Points, in no order, along strands that fork, close into loops and pass close to each other.
Two points are linked if the straight distance between their rows is under 79.6. Some points are linked to none.
j322: -22; -22; 35; -9; 22; 27; -9; 33; -29; -5; -26; -8; -21; -28; -9; -36; -45; 21; -49; -39; 33; 26; -23; -15; -13; 40; 17; 20; -18; -80; -3; -51; 7; -9; 29; -29
j94: 25; 29; -50; 26; -56; 2; 28; -56; 3; -26; 36; 37; -3; 8; -24; 36; 56; -20; 53; 21; -59; -9; 38; -23; -1; -35; -36; -36; 37; 36; 11; 59; 0; -1; -2; 49
j804: -32; 17; -1; -51; 22; -27; 10; -29; 21; 29; -2; -43; 44; 27; 45; 41; -9; -23; -43; 63; 30; -5; 26; 56; -19; -55; -10; 27; -18; 25; 1; 3; 14; 29; -34; -4
j12: 1; 19; -22; -11; -44; 16; 7; -5; -45; -6; -20; 11; -10; -20; -18; -19; 9; -7; -5; -26; -53; 19; 15; -9; -27; 8; -24; -12; 30; -24; 5; 0; 20; 0; -3; -12
j759: -6; 29; -59; 32; -56; 18; 8; -51; -40; -4; 14; 21; -45; -14; -42; -6; 47; -5; 47; -19; -90; 27; 40; -28; 12; -1; -53; -30; 41; 4; 23; 27; 11; -20; -22; 14
j234: 13; 41; -54; 4; -64; 30; 20; -28; -41; -21; 4; 21; -16; -21; -31; -2; 30; -21; 33; -7; -91; 16; 39; -4; -32; -18; -51; -24; 47; 0; 16; 26; 20; 8; -7; -1
j788: -44; -19; 26; -26; 54; -5; -15; 10; -11; 1; -42; -35; 1; -16; 3; -3; -50; 17; -67; -1; 68; 19; -9; 7; -1; 13; 21; 39; -49; -67; 3; -52; 32; 4; 15; -20
j928: -51; -10; 24; -14; 17; -3; -14; -26; -59; -8; -67; -39; -27; -37; -10; -15; -41; 19; -82; -25; 35; 67; 16; -16; -13; 37; 26; 39; -42; -106; 8; -47; 58; 0; 37; -10
j260: 9; -6; 3; 1; 22; -33; 6; -20; 57; 14; 32; -14; 43; 33; 23; 49; 21; -8; 9; 52; 35; -41; 5; 36; 18; -43; 12; 8; -4; 56; -10; 39; -31; 9; -17; 18
j536: 50; 9; 10; 7; 12; 12; 8; 39; 41; 4; 23; -2; 22; 21; 22; 3; -17; -16; 54; 12; -3; -36; -25; 25; -14; -16; 18; -5; 13; 58; -16; 5; -40; 18; 16; -7
j748: 37; -27; 21; 42; 18; 2; -14; 35; 37; -21; 19; 35; -14; 29; 2; -21; 7; 16; 54; -15; 5; -24; -41; -32; 49; 36; 25; -16; -1; 49; -5; 4; -36; -24; 14; 17
j51: 15; -8; -5; 3; 1; -26; -2; -9; 20; 0; 8; 14; 20; 18; -3; 24; 22; 2; 7; 12; 13; -25; -1; -13; 24; -5; 6; -3; 4; 30; -1; 29; -10; -16; -10; 17
j400: 14; 28; 21; -48; 4; 34; 24; 55; -2; 21; 3; -22; 7; -12; 28; -28; -48; -18; -6; -2; -2; 2; -22; 51; -75; -19; -3; 10; 0; -5; -12; -30; -8; 44; 10; -30
j607: 13; -35; 15; 30; 50; -38; -15; 5; 69; 2; 30; 5; 29; 30; 16; 27; 21; 11; 24; 31; 58; -45; -19; 15; 54; -13; 32; 7; -22; 55; -8; 28; -37; -11; -14; 19
j861: 11; -5; 45; -14; 32; 44; 1; 85; 17; 11; 5; -13; -5; -16; 17; -42; -58; 6; -3; -23; 35; -11; -44; 30; -39; 13; 15; 21; -16; -22; -16; -50; -28; 19; 23; -41
j181: 37; 3; 22; 3; 27; 14; -2; 56; 39; 11; 15; -11; 17; 10; 24; -8; -30; -10; 34; 6; 15; -34; -32; 29; -15; -5; 20; 6; 0; 38; -17; -11; -39; 17; 8; -20
j240: 20; -7; -6; 15; -3; -42; 10; -47; 48; -2; 38; 21; 32; 32; 1; 50; 48; 2; 24; 37; 18; -40; 12; -1; 29; -32; 6; -19; 3; 53; -6; 61; -22; -5; -3; 52
j495: 41; 36; -16; -31; -40; 30; 29; 22; -21; -7; 1; 6; 6; -14; 1; -10; -12; -25; 17; -8; -52; -6; 0; 23; -63; -21; -23; -12; 34; 9; -6; 0; 4; 35; 13; -18
j290: -26; -12; 27; -13; 2; 26; -5; 12; -51; -3; -36; -10; -28; -35; -12; -36; -37; 15; -53; -46; 10; 44; -9; -12; -23; 35; 11; 19; -9; -85; 1; -45; 21; -5; 28; -27
j531: 60; 10; 12; 10; -12; 36; 10; 54; 15; -9; 17; 18; -4; 13; 8; -31; -28; -9; 54; -21; -30; -28; -29; 9; -21; 5; 6; -12; 27; 40; -13; -10; -33; 16; 31; -14
j299: 36; -25; 10; 46; 19; -32; -3; -16; 63; -17; 43; 36; 13; 38; 8; 19; 40; 14; 61; 20; 22; -39; -25; -11; 52; 0; 28; -28; -7; 76; -6; 41; -42; -15; 10; 52
j348: -22; -31; 40; 7; 79; 8; -26; 68; 36; 2; -3; -29; 10; -10; 11; -9; -45; 17; -17; 5; 79; -21; -40; 16; 20; 16; 25; 36; -46; -20; -13; -45; -13; 2; 3; -38
j559: -19; -1; -18; -20; -14; -28; -6; -36; -29; 8; -37; -5; 19; -5; -4; 17; 13; -4; -44; 3; 2; 15; 29; -15; -1; 0; -3; 2; 3; -26; 12; 3; 34; -12; -16; 4
j931: -52; -28; 30; -5; 34; -8; -23; -17; -47; -10; -58; -42; -25; -35; -18; -10; -43; 27; -78; -26; 45; 54; 5; -31; 13; 46; 28; 36; -44; -107; 4; -49; 52; -16; 34; -12
j194: 26; -23; 16; 51; 2; 4; -16; 27; 21; -26; 23; 39; -38; 31; -4; -30; 16; 20; 56; -25; -20; -10; -38; -50; 61; 48; 13; -30; 2; 50; -4; 2; -34; -28; 13; 25
j986: 6; 44; -59; -12; -62; 17; 26; -43; -45; -15; -5; 12; 1; -26; -29; 12; 38; -24; 13; 6; -82; 21; 50; 4; -44; -26; -49; -21; 44; -6; 19; 30; 35; 9; -11; 1
j3: -21; -31; 5; -8; 40; -38; -22; -9; 13; 5; -23; -11; 21; 4; 4; 24; -4; 12; -46; 13; 60; -13; 2; -13; 35; 7; 18; 22; -27; -16; 4; -6; 16; -20; -15; -2
j813: -20; -8; -28; 63; -35; -21; -13; -73; 4; -3; 41; 37; -55; 20; -29; 14; 79; 27; 53; -5; -38; 11; 12; -63; 69; 25; -24; -52; -6; 36; 13; 44; -12; -41; -28; 69
j296: -29; 6; 7; -33; 24; -31; 7; -29; 41; 27; 15; -44; 47; 32; 43; 46; -3; -23; -30; 68; 40; -17; 18; 58; -3; -53; -5; 27; -17; 39; -6; 15; -3; 22; -38; -2
j415: 15; -4; 22; 12; 45; -6; -9; 39; 58; 15; 25; -29; 33; 19; 34; 16; -18; -17; 28; 37; 37; -37; -22; 50; 5; -23; 22; 18; -12; 51; -17; 3; -40; 17; -14; -18
j707: -29; 9; -14; -52; 1; -44; 6; -62; -1; 23; -26; -28; 45; 21; 28; 45; 8; -11; -62; 51; 25; 6; 46; 32; -13; -49; -10; 16; -17; 2; 13; 8; 43; 20; -25; 8
j84: -8; 34; -16; -64; -8; -13; 27; -21; -7; 24; -13; -31; 38; 6; 34; 27; -6; -26; -37; 41; -9; 10; 25; 45; -51; -53; -17; 4; 2; 10; 6; 7; 27; 41; -17; -5
j435: -28; -14; -24; 58; -26; -14; -28; -48; -11; 9; 24; 29; -62; 13; -29; -4; 59; 32; 43; -20; -37; 17; 5; -72; 79; 40; -11; -40; -5; 19; 14; 24; -10; -48; -31; 42
j398: -17; 19; -41; 2; -46; -8; 1; -50; -44; 2; -21; 7; -3; -17; -28; 7; 38; -8; -7; -6; -49; 24; 43; -22; -3; 2; -27; -15; 27; -19; 17; 23; 31; -16; -22; 8
j284: 25; 33; -4; -39; -43; 39; 30; 31; -37; -5; -7; 5; -5; -26; 0; -34; -21; -16; -2; -25; -51; 14; -2; 32; -77; -12; -23; -9; 31; -18; -5; -16; 10; 34; 15; -27
j231: -25; -7; 38; -31; 29; 29; 0; 43; -19; 6; -25; -19; -12; -28; 4; -34; -60; 11; -52; -26; 48; 27; -26; 14; -41; 18; 17; 27; -31; -72; -2; -60; 10; 15; 31; -32
j312: -38; -16; -9; 22; -10; -10; -28; -30; -46; 10; -27; 1; -36; -22; -25; -16; 12; 15; -19; -36; -22; 35; 18; -54; 39; 47; 5; 0; 3; -55; 9; -5; 20; -41; -13; -2
j396: 14; -16; -1; 61; -18; -21; -9; -33; 31; -25; 42; 47; -28; 32; -11; 11; 57; 20; 59; 0; -16; -11; -14; -51; 65; 25; -1; -48; -5; 64; 2; 40; -27; -31; -1; 66
j135: 10; 26; -24; -38; -27; -10; 21; -16; -16; 9; -11; -4; 28; -4; 8; 21; 11; -19; -18; 17; -21; 0; 21; 13; -37; -31; -19; -6; 17; 4; 6; 13; 21; 19; -9; -3
j910: -23; 19; -59; 33; -50; 4; 0; -67; -41; 8; 3; 12; -39; -16; -46; 2; 57; 3; 33; -14; -74; 31; 48; -35; 25; 7; -41; -28; 33; -4; 24; 30; 16; -29; -32; 20
j201: 53; 23; -22; 13; -44; 25; 19; 10; -2; -24; 23; 28; -7; 9; -10; -6; 7; -20; 56; -9; -61; -16; 1; -9; -15; -9; -21; -25; 40; 41; -5; 17; -14; 12; 19; 5
j760: -11; -39; 7; 10; 42; -57; -16; -29; 52; 7; 16; 1; 34; 28; 7; 46; 29; 16; -18; 38; 68; -40; 6; 4; 58; -17; 20; 11; -27; 30; -2; 33; -14; -21; -27; 24
j20: -16; 9; 28; -21; 46; 11; -6; 53; 38; 24; 14; -45; 20; 4; 39; -1; -47; -26; -5; 31; 40; -15; -22; 61; -29; -21; 7; 30; -23; 17; -17; -26; -23; 35; -18; -31
j736: -19; 11; -1; -1; -52; 51; 7; 10; -73; -4; -18; 7; -49; -44; -23; -67; -14; 8; -16; -65; -60; 52; 9; 6; -42; 28; -21; -3; 33; -71; 6; -35; 11; 4; 23; -37
j676: -23; 8; -17; -23; -18; -15; -4; -33; -46; 6; -48; -10; 8; -18; -4; 2; 4; -2; -51; -7; -11; 32; 31; -8; -18; 6; -6; 6; 2; -46; 13; -7; 44; -5; -8; -2
j947: -26; 12; -45; 22; -46; -9; -8; -60; -42; 9; -12; 10; -25; -14; -38; 3; 47; 3; 14; -15; -55; 30; 41; -37; 22; 14; -29; -20; 28; -17; 18; 25; 24; -32; -32; 16
j917: 4; 3; -20; 31; -36; 7; -7; -12; -20; -8; 10; 27; -35; 8; -25; -14; 31; 6; 37; -26; -49; 7; 2; -44; 32; 23; -18; -25; 24; 14; 3; 18; -5; -25; -9; 15
j821: -7; -28; 33; -1; 48; 13; -17; 53; 9; -2; -14; -7; -6; -11; -3; -22; -38; 20; -25; -21; 49; -10; -33; -12; 12; 29; 21; 24; -24; -36; -11; -39; -8; -15; 13; -31
j570: 64; 15; -6; 14; -25; 26; 16; 29; 15; -17; 23; 23; -1; 16; 2; -10; -10; -18; 67; -9; -40; -26; -14; -2; -16; -6; -3; -23; 33; 51; -12; 9; -28; 14; 27; 1
j370: 34; 38; -45; 0; -54; 3; 34; -38; -2; -19; 27; 26; 17; 2; -10; 38; 40; -27; 37; 28; -54; -13; 35; -4; -25; -45; -31; -27; 41; 32; 6; 52; 6; 15; 1; 25
j6: 52; -3; 32; 10; 8; 39; 3; 75; 25; -4; 13; 13; -5; 10; 10; -41; -39; -2; 43; -26; -4; -31; -41; 15; -18; 15; 17; -1; 13; 26; -18; -26; -40; 11; 31; -24
j565: -25; -22; -6; -19; 21; -50; -13; -35; 10; 11; -21; -12; 32; 14; 8; 40; 9; 6; -52; 27; 49; -10; 22; -4; 29; -10; 9; 17; -23; -8; 8; 6; 22; -14; -22; 8
j796: 6; 18; -42; 20; -50; -17; 18; -64; 5; -13; 29; 33; 3; 9; -27; 41; 66; -9; 31; 23; -39; -9; 37; -28; 12; -27; -29; -34; 25; 27; 8; 59; 4; -13; -12; 55
j244: -16; 16; -8; -41; -11; -1; 7; -9; -40; 7; -42; -11; 9; -19; 6; -7; -12; -7; -50; -9; -6; 27; 15; 11; -42; -3; -4; 6; -2; -45; 9; -16; 36; 15; 1; -11
j220: 40; 39; -39; -9; -51; 14; 33; -17; -10; -16; 19; 19; 16; -2; -6; 26; 23; -29; 34; 17; -60; -11; 25; 4; -36; -39; -31; -21; 41; 28; 5; 34; 5; 23; 5; 8
j860: -17; -8; -18; 38; -26; -6; -21; -26; -18; 3; 10; 26; -45; 8; -29; -9; 38; 18; 28; -27; -37; 15; 4; -58; 58; 35; -9; -24; 11; 7; 8; 18; -4; -41; -22; 25
j219: 32; 25; -33; 20; -51; 21; 15; -6; -15; -20; 17; 28; -15; 1; -21; -6; 21; -17; 50; -12; -68; -4; 11; -18; -6; -7; -32; -27; 39; 27; 2; 23; -3; 1; 5; 11
j176: 15; 12; 34; -27; 19; 38; 12; 72; 10; 17; 6; -17; -2; -14; 25; -35; -55; -6; -2; -12; 19; -8; -36; 40; -59; -2; 6; 17; -9; -13; -14; -40; -20; 30; 15; -36
j991: 11; -19; -1; 67; -17; -11; -15; -14; 22; -24; 37; 44; -50; 34; -8; -12; 46; 25; 63; -14; -30; -1; -26; -59; 75; 42; -1; -44; -6; 62; 3; 25; -29; -35; -1; 51
j672: 8; -16; 2; 64; -17; 8; -20; 8; 7; -19; 32; 37; -68; 31; -8; -36; 28; 28; 62; -30; -41; 3; -28; -61; 76; 55; -5; -39; 0; 46; 4; 6; -28; -33; 1; 31
j456: -26; -4; 15; 13; -45; 59; 1; 19; -73; 5; -9; 8; -67; -43; -25; -76; -21; 18; -18; -77; -49; 56; -2; -6; -22; 41; -7; 7; 28; -82; 4; -42; 2; -5; 31; -41
j471: -28; -6; -12; -34; 13; -46; -3; -46; 5; 18; -25; -18; 38; 17; 20; 44; 7; -4; -59; 38; 39; -4; 32; 12; 8; -31; -1; 18; -19; -4; 10; 6; 28; 1; -24; 6
j511: 0; 37; -4; -64; -5; 7; 30; 9; -10; 23; -8; -30; 27; -2; 31; 2; -23; -28; -26; 27; -12; 9; 5; 50; -68; -44; -15; 7; 2; 4; 2; -6; 18; 43; -10; -15
j939: 28; 7; 3; -11; -4; 7; 6; 31; 6; 2; 0; 6; 11; 2; 5; -5; -9; -6; 12; -6; -6; -19; -13; 3; -14; -1; 2; -1; 13; 16; -8; 0; -10; 3; 6; -9
j615: -36; -11; 36; -31; 49; 18; -5; 38; -9; 7; -24; -32; -6; -20; 8; -20; -59; 14; -55; -9; 65; 19; -24; 18; -27; 12; 19; 35; -47; -67; -2; -59; 15; 16; 24; -30
j494: -8; 33; -6; -45; -41; 32; 23; 5; -62; -1; -33; -2; -10; -39; -4; -38; -19; -10; -37; -28; -43; 46; 13; 29; -81; -4; -18; -1; 18; -53; 10; -24; 34; 33; 15; -24
j440: 37; -2; 31; 2; 24; 29; -2; 71; 28; 7; 9; -6; 7; 3; 19; -27; -40; -5; 27; -12; 16; -28; -37; 28; -24; 5; 18; 10; -2; 19; -18; -26; -36; 15; 17; -30
j636: 8; 34; -41; -29; -50; 3; 21; -29; -36; -5; -12; 4; 17; -13; -10; 17; 26; -24; -6; 10; -51; 12; 38; 7; -43; -29; -33; -15; 31; -4; 12; 21; 32; 14; -12; 0
j2: 44; -23; 21; 37; 32; -1; -12; 41; 51; -12; 21; 24; 6; 27; 12; -12; 0; 8; 56; 0; 22; -37; -39; -6; 37; 17; 34; -6; -4; 60; -9; 5; -42; -13; 13; 9
j174: 6; 40; 5; -64; -2; 23; 33; 35; -13; 22; -1; -26; 16; -9; 30; -17; -42; -27; -13; 13; -15; 10; -9; 59; -85; -36; -13; 6; 5; -2; -4; -18; 7; 53; -3; -22
j732: 3; -48; 21; 31; 68; -41; -26; 10; 66; -1; 21; 7; 26; 24; 8; 23; 21; 20; 9; 28; 73; -41; -23; 1; 69; -1; 36; 16; -34; 41; -1; 22; -32; -20; -19; 14
j528: -29; -39; 42; 3; 43; 20; -20; 32; -18; -11; -26; -15; -26; -27; -21; -29; -45; 33; -47; -39; 52; 22; -31; -33; 21; 52; 27; 27; -27; -82; -7; -53; 11; -24; 32; -31
j666: -26; 23; -10; -62; 9; -26; 17; -36; 2; 30; -15; -39; 40; 18; 40; 34; -8; -24; -50; 55; 15; 8; 30; 45; -36; -57; -15; 18; -12; 14; 9; 3; 30; 35; -27; -2
j786: -11; -12; 42; 1; 68; 18; -21; 77; 41; 13; 7; -31; 11; -5; 26; -13; -48; -3; -3; 9; 62; -24; -37; 40; -6; 3; 24; 32; -35; -3; -15; -38; -29; 20; -3; -42
j948: 13; 31; -16; -16; -52; 37; 18; 13; -51; -11; -13; 10; -17; -27; -16; -34; -4; -12; 1; -35; -67; 21; 10; 10; -50; 0; -31; -12; 38; -25; 0; -10; 15; 17; 8; -23
j127: -12; -54; 22; 26; 79; -36; -35; 19; 57; -1; 10; -4; 23; 15; 7; 21; 5; 20; -7; 25; 86; -38; -23; 0; 71; 4; 35; 28; -42; 21; -4; 0; -17; -23; -21; -3
j687: -8; 2; -3; -24; 16; -35; 7; -29; 42; 21; 17; -27; 48; 30; 31; 52; 8; -15; -20; 57; 36; -27; 17; 41; 5; -47; 0; 17; -8; 39; -6; 26; -9; 11; -27; 7
j245: -43; -29; -5; 4; 12; -44; -28; -49; -30; 3; -49; -15; -3; -12; -13; 19; 4; 13; -60; -4; 24; 28; 32; -44; 41; 31; 17; 17; -19; -57; 12; -7; 47; -37; -12; 10
j138: -7; 3; 38; -15; 51; 21; -7; 72; 34; 20; 10; -38; 12; -4; 33; -18; -53; -13; 1; 13; 44; -16; -34; 52; -32; -8; 14; 28; -27; 3; -18; -36; -27; 29; -6; -39
j112: -45; -34; 21; -3; 42; -20; -26; -10; -26; -8; -50; -31; -9; -23; -13; 3; -36; 25; -67; -15; 55; 28; 3; -33; 27; 39; 28; 33; -39; -82; 4; -40; 41; -23; 17; -10
j85: -1; 3; -30; 48; -39; -11; -3; -50; 3; -14; 35; 39; -36; 18; -29; 13; 61; 11; 55; -5; -43; 4; 12; -50; 48; 13; -22; -44; 11; 39; 10; 44; -12; -29; -15; 55
j48: 24; -9; 6; 19; 19; -34; 7; -26; 65; 3; 43; 8; 36; 35; 14; 45; 32; 0; 37; 40; 30; -44; -4; 19; 32; -33; 19; -10; -2; 67; -11; 49; -40; 1; -2; 38
j579: 0; -22; 32; 10; 6; 32; -11; 47; -16; -7; -10; 11; -31; -13; -14; -44; -30; 19; -11; -51; 3; 8; -28; -29; 6; 46; 11; 7; 4; -44; -11; -32; -12; -19; 20; -27
j404: -31; -41; 16; -2; 68; -34; -29; 9; 30; 4; -15; -22; 23; 4; 8; 24; -16; 18; -38; 20; 82; -23; -11; 0; 47; 4; 27; 32; -44; -11; 0; -17; 8; -15; -17; -17
j422: -30; -44; 19; 10; 76; -36; -31; 9; 47; 6; 2; -21; 28; 13; 15; 30; -5; 15; -26; 34; 87; -34; -13; 15; 58; -6; 25; 35; -47; 10; -2; -7; -5; -12; -27; -13
j626: 43; -16; 11; 36; 22; -17; -5; 11; 56; -11; 33; 25; 15; 34; 13; 9; 17; 4; 59; 13; 20; -38; -30; -2; 37; 0; 29; -18; 1; 72; -8; 26; -44; -9; 14; 28
j224: 1; 7; -32; 11; -37; -32; 10; -64; 5; -4; 19; 26; 20; 12; -21; 44; 60; -5; 9; 23; -16; -10; 37; -25; 18; -25; -20; -25; 18; 21; 4; 55; 7; -15; -18; 49
j103: 18; 14; -27; 26; -47; 7; 7; -15; -14; -15; 16; 30; -25; 6; -26; -5; 31; -4; 45; -18; -57; 2; 10; -32; 15; 7; -26; -26; 31; 25; 4; 27; -5; -13; -3; 19
j924: -12; 23; -2; -20; -53; 49; 16; 9; -73; -6; -25; 7; -33; -47; -15; -57; -17; -1; -26; -53; -54; 54; 10; 20; -69; 14; -20; -2; 29; -66; 6; -33; 22; 18; 21; -33
j239: 11; -21; 39; 3; 42; 28; -13; 73; 20; 2; -1; -4; -5; -8; 6; -32; -42; 15; -6; -23; 41; -18; -40; 4; -2; 26; 23; 20; -18; -20; -14; -41; -23; -4; 18; -33
j823: 16; 2; -19; 5; -22; -33; 14; -44; 29; -2; 26; 22; 26; 23; -5; 45; 49; -3; 18; 29; 2; -28; 19; -11; 16; -29; -5; -20; 13; 41; 0; 53; -8; -8; -9; 43
j4: -49; -5; 21; -12; 0; 11; -7; -23; -72; -5; -61; -32; -35; -47; -12; -29; -36; 15; -79; -37; 12; 79; 17; -9; -27; 38; 20; 32; -29; -113; 11; -46; 52; 0; 35; -13
j831: -18; 26; -2; -56; -14; 13; 20; -1; -50; 9; -41; -13; 3; -26; 9; -24; -24; -10; -56; -13; -14; 43; 13; 30; -71; -12; -3; 7; -3; -54; 11; -28; 41; 33; 8; -15
j188: 19; -21; 21; 30; 52; -22; -16; 19; 73; 11; 33; -14; 37; 29; 27; 23; 3; -5; 39; 42; 50; -44; -23; 41; 32; -21; 32; 12; -17; 66; -15; 21; -48; 7; -12; -2
j643: 64; 17; -7; 8; -12; 16; 20; 21; 31; -8; 30; 13; 15; 21; 16; 10; -8; -21; 67; 11; -26; -33; -17; 14; -16; -24; 3; -19; 27; 66; -13; 17; -32; 22; 24; 5
j683: 28; -14; -1; 45; -5; -32; 2; -35; 48; -23; 45; 45; 1; 36; -3; 25; 54; 14; 58; 19; 2; -28; -12; -28; 49; 3; 8; -39; -1; 68; -4; 52; -33; -17; 7; 69
j965: -40; -3; 24; -13; -18; 34; 1; -2; -73; -5; -45; -14; -40; -50; -12; -47; -38; 14; -62; -53; 2; 74; 4; -4; -40; 36; 15; 23; -12; -108; 8; -52; 33; 4; 40; -25
j935: -41; -28; 18; -15; 54; -19; -24; -2; -10; -1; -42; -30; 4; -14; -3; 8; -38; 20; -66; 0; 64; 13; -3; -17; 24; 23; 23; 34; -43; -60; 3; -42; 36; -16; 8; -14
j19: 2; 29; -48; 12; -57; 21; 10; -30; -46; -10; 1; 18; -27; -18; -37; -12; 35; -12; 30; -20; -82; 22; 33; -19; -8; -1; -45; -22; 42; -4; 15; 20; 16; -9; -11; -1
j923: -4; 4; 21; -9; 42; -6; -4; 34; 52; 21; 21; -42; 34; 17; 41; 18; -25; -27; 8; 46; 36; -25; -17; 62; -10; -30; 12; 26; -16; 42; -17; -2; -30; 27; -26; -23
j510: -6; 6; -21; -25; -19; -26; 5; -30; -15; 8; -21; -2; 26; 1; 1; 26; 20; -10; -30; 14; -1; 2; 26; -4; -10; -16; -8; -2; 8; -6; 9; 13; 25; -3; -16; 7
j954: -16; -40; 44; 10; 49; 26; -25; 56; -1; -10; -14; -4; -24; -18; -16; -32; -39; 33; -26; -38; 46; 3; -41; -33; 27; 50; 28; 21; -22; -58; -12; -47; -5; -25; 25; -33
j329: 37; 34; -28; -18; -45; 16; 28; 1; -15; -7; 8; 11; 13; -4; -3; 8; 8; -26; 23; 5; -53; -11; 13; 10; -42; -27; -27; -17; 34; 19; -2; 20; 7; 23; 4; -3

A piece is two or more points that can be reached from each other along the links. Count, over all rows, the pieces, the separate loops (a circle has one, a figure eight two, a Y none), the forks (points with three links) and the tips (points with one).
pieces: 4
loops: 3
forks: 3
tips: 5

A tip is a point with one link. Name the tips that can be reached along the links from each point below, in the order of the rows.
j239: j12, j348
j6: j85
j986: j398, j456
